Each scene shows the same named points in several views. A view is turned or mirrored, and shifted as a whole, has a little noise and may leave points out.
(in the rows, 128 means zero)

Scene 1
View 1
J_775: [ 88 145 149 114 155 148  97 122 143 159  93 125  95 137 109 123 148 107
 135 128 152 130 158  94 124 123  96  72 111 122  95 161 173 122 137 133]
J_534: [ 76 122 155 127 138 133 102 129 148 158  96 126 116 137 121 130 155 107
 141 124 133 119 177  92 118 130 102  91 117 105 110 162 150 113 116 118]
J_320: [ 84 124 148 106 132 137  99 138 137 167  98 128 122 133  96 138 160 133
 128 128 127 143 167  71 114 125  82  46 123 119  94 136 180 123 120 119]
J_648: [139 135 145 132 178 150 136 111 130 125 106 101  84 148 134 105 131 104
 143 159 189 130 159 140 147 157  96 114 129 124 127 141 152 149 148 158]
J_288: [ 77  83 152  97 103 117 100 154 131 168 101 130 165 144  95 145 177 160
 119 130 105 145 179  45 103 132  76  43 136 109 105 122 179 120  97 108]
J_63: [150 134 140 120 179 147 139 108 122 119 117 104  91 152 131 105 134 112
 132 161 189 142 149 136 146 158  90 101 133 126 134 126 158 166 150 160]
J_682: [ 89  99 154 132 127 123 127 130 141 140 101 116 127 149 129 126 154 116
 141 133 139 125 181 102 128 149 102 105 133 113 127 144 145 125 115 121]
J_263: [144 130 140 115 168 145 130 121 118 131 111 113 103 151 123 112 144 121
 135 162 183 146 150 117 143 154  94  89 136 131 129 120 168 161 147 154]
J_159: [130 102 144 108 141 136 129 128 122 139 111 116 135 156 112 126 152 142
 125 153 152 147 161  93 127 148  82  68 141 118 121 110 176 154 133 139]
J_443: [ 88  91 155 132 127 119 126 134 143 140 107 112 132 149 134 124 154 121
 138 137 136 124 184  98 121 154 100 106 130 111 132 141 140 126 116 118]
J_776: [ 74  53 150 115  85 100 129 162 135 150 110 122 187 158 126 146 175 162
 118 138  99 139 206  56 105 154  90  80 148 102 133 115 154 127  85  99]
J_959: [169 137 137 115 184 156 141 111 111 118 120  99  91 159 122 109 134 125
 138 172 200 151 135 138 151 158  82  89 132 130 131 112 169 172 159 169]
J_956: [110 110 148 106 137 135 114 132 125 151 106 119 131 146 107 133 157 140
 127 143 142 145 170  80 121 133  83  58 130 117 109 124 180 140 127 132]
J_879: [ 77 154 151 102 153 151  83 132 143 173  87 129  94 123  90 130 155 117
 137 125 142 135 154  83 121 113  88  50 101 121  84 153 191 116 135 125]
J_205: [ 70 121 153 123 135 134 100 136 153 157  98 124 110 134 122 130 152 108
 143 126 137 122 178  93 123 132 102  95 123 107 107 161 153 114 115 118]
J_557: [168 121 140 153 187 142 166  93 123  88 120  93  85 162 170  86 115  93
 152 178 216 126 161 174 164 187 109 159 140 124 165 132 118 173 149 166]
View 2
J_443: [129 103 131 118  98 138 130 130 117 107 130 160 120 102 115 137 144 109
 116 132 145 104  99 131  92 146 168 128 134 111 102 114 152 155 126 111]
J_320: [154  87 106  96  76 126 110 116  83  94 147 148 124 140 115 139 163 105
 125 104 125 113  82 117  91 149 179 110 114  75  78  90 124 114 101 104]
J_776: [128 142 125 135  80 152 108 108  80 108 132 149 123  80 111 147 168  76
 124 160 140 110  56  96  39 168 159 150 123 108 101  87 175 140  95  61]
J_879: [160  69 100  81  75 114 120 118  91  97 157 156 127 166 125 136 163 114
 123  86 122 104 102 141 111 143 182  96 111  65  71  96 104 104 114 124]
J_205: [146  88 123  95  90 130 134 124 113 104 140 170 125 123 129 141 158 108
 116 106 141  94 100 142  97 148 174 110 135 101  93 113 134 138 120 116]
J_959: [137  70  99 145 126  93  84 155 123 117 125 110  91 159  98 115  74 131
 137 123 120 164 148 121 138 107 157 107 128  76 102 143 114 160 179 129]
J_557: [118  79 134 157 161 110 111 165 172 130 104 136  90 118 104 105  64 141
 127 139 149 148 170 142 152 102 153 113 154 126 128 165 139 204 208 150]
J_534: [147  89 122  93  88 134 132 126 110 104 150 171 126 125 126 139 161 113
 114 109 141  93 100 144  97 148 179 115 134 105  95 107 135 140 119 118]
J_159: [137  94 108 137 103 115  91 130  92 111 133 126 107 139 104 125 121 105
 131 135 124 145 103 101  93 137 165 127 118  81  88 106 136 134 130  98]
J_63: [135  77 111 135 127 103  95 147 130 115 123 128  97 146 104 118  87 130
 134 124 129 147 148 131 137 116 161 109 134  91 100 138 122 167 170 128]
J_956: [152  93 101 121  95 111  85 125  81 101 137 122 105 155 107 130 128 103
 138 124 114 147  98 105  95 133 160 118 113  68  85 100 124 129 129  99]
J_682: [140  92 117 113  93 126 119 122 105 104 134 153 119 124 113 137 150 108
 123 116 134 112 100 127  98 139 167 117 130  89  96 107 135 139 126 108]
J_288: [148 117 112 109  68 139 105 107  62  97 146 142 123 120 114 147 170  82
 128 129 127 116  57  94  50 165 169 134 107  78  82  76 148 115  87  68]
J_263: [132  78 111 136 120 106  95 141 120 112 130 129 104 148 103 123  97 126
 132 124 120 150 133 120 125 118 166 112 129  83 101 126 119 155 159 122]
View 3
J_775: [148  90 105 134 106 172 127  82 125 113 148 104 150 114 144  87 133 106
  77 129 133 136 119 126 105 131  98 132 129 121 137 125  94 129 103 198]
J_879: [141  95  93 142 108 183 112  71 136 104 157 103 150 102 147  93 146  98
  63 124 132 131 111 107 107 123  84 125 126 120 146 124  90 130  97 211]
J_288: [111 113 105 138 111 155 129  88 161 119 112 156 119 132  90 149 135 101
  89 119 129 112  71  49 115  75  86  85 128 138 141 149 105 118 115 192]
J_443: [136 100 128 133 110 137 149  95 128 144 116 119 142 139  93 111 125 123
 119 132 143 133 105 118 107 118 132 114 130 129 132 121 129 129 121 155]
J_205: [144  93 112 138 109 157 134  78 129 142 135 109 153 129 106 100 145 116
  92 130 142 130 115 116 102 120 115 120 131 121 138 125 118 133 121 179]
J_648: [156 106 132 127  97 153 161 103  95 100 155 105 133 137 154  64 100 120
 134 135 151 156 134 177 125 156 130 142 129 126 117 117 120 136  93 149]
J_557: [168 104 170 118  95 124 188 124  71 108 139 104 129 160 149  42  71 135
 179 147 168 171 151 227 125 178 158 159 130 135 104 110 151 136  96 106]
J_320: [133 103  99 137 106 172 121  84 143 109 138 122 131 115 126 108 137 103
  77 127 133 120  95  85 113 105  91 115 125 130 146 132  99 119 103 197]
J_682: [140  98 133 133 109 141 142  96 125 144 122 118 143 136  92 103 127 117
 112 131 145 136 108 124 109 120 127 111 132 128 135 125 128 128 114 158]
J_534: [132  90 124 137 117 145 130  85 137 154 119 117 152 127  81 114 142 113
  94 126 138 125 100 102 102 100 117 103 133 123 136 125 120 127 123 177]
J_63: [158 114 135 127  97 151 163 112  95  81 147 110 119 137 166  61  85 117
 142 129 149 157 132 170 133 149 122 146 121 133 115 128 121 126  87 146]
J_159: [129 122 117 133 103 151 151 111 124  87 130 134 112 140 140 107 103 108
 131 129 135 137  96 113 133 110 101 112 124 145 123 145 117 117  95 164]
J_959: [159 117 132 126  94 157 163 120  99  60 153 117 106 140 185  60  76 116
 146 134 144 161 134 176 140 152 111 146 122 142 109 137 114 127  72 153]
J_956: [136 123 117 136  98 165 141 106 129  69 138 136 111 132 146 106 101 105
 109 124 128 135  97 103 134 113  86 115 121 146 128 146  97 118  89 181]
View 4
J_63: [163 157 123 112 152 127 149 158 145 116 131 128 132 132 133 112 133 127
 125 130 135 157 164 135 146  80 181 136 105 137 133 154 149 137  91 115]
J_776: [129 183 119  91  79 168 120 100  64  75 152 123 173 153 113  81 117  83
  99  73 166  80 126 167  88 131  79 103 127 135 114 111 140 156 155 199]
J_288: [130 191 123  79  84 176 141  81  73  75 154 125 156 165 137  95 117  99
 104  90 142 106 130 139  71 133  70 117 152 139 102 127 124 142 166 156]
J_205: [123 186 114 120  74 152 130 131 122  95 164 106 119 144 138 133 140 122
 109 106 153 109 166 143 110 132 108 130 125 151 111 166 123 153 142 141]
J_557: [165 136 117 137 153 102 123 201 157 131 130 116 130  96 121 111 144 124
 126 118 159 142 172 162 190  62 221 126  59 131 159 155 170 145  55 141]
J_534: [121 188 113 122  71 151 126 126 120 100 166 108 119 143 141 132 138 126
 107 104 152 111 166 141 108 131 103 128 125 151 112 161 122 155 140 141]
J_320: [138 193 117  93  88 166 154 105 111  85 155 119 127 162 147 114 126 128
 116 114 135 122 150 124  88 129  90 129 150 147  93 157 122 147 159 124]
J_648: [156 155 119 122 135 126 136 165 148 121 141 122 122 121 130 120 136 131
 128 122 141 148 170 138 149  91 179 135 102 138 127 163 144 145  92 120]
J_775: [135 176 117 117  93 148 137 137 133 102 157 110 113 137 137 132 138 137
 114 117 148 129 167 135 121 113 131 137 123 147 115 164 127 150 126 123]
J_879: [130 190 118 112  83 159 157 117 138  89 165 122 107 159 158 141 131 142
 119 126 132 140 165 113  95 129  98 146 151 157  91 171 112 144 152  98]
J_159: [157 171 125  87 129 148 149 120 107  91 137 134 152 147 130  94 123 110
 121 106 141 137 139 138 110  99 137 125 128 134 116 140 137 136 124 139]
J_263: [161 161 123 109 134 134 136 151 125 109 136 124 140 134 126 103 131 115
 121 114 148 138 161 146 139  93 165 126 108 138 127 147 149 145 103 141]
J_443: [129 167 112 120  85 146 121 131 114 100 159 109 135 135 124 114 133 109
 102  96 162  99 162 158 123 118 122 123 107 144 121 144 142 154 127 169]

In a view up to two points have been moved. Name them for each view, in the order of its rows, or write -.
view 1 | J_956
view 2 | J_682
view 3 | J_534
view 4 | J_775, J_263
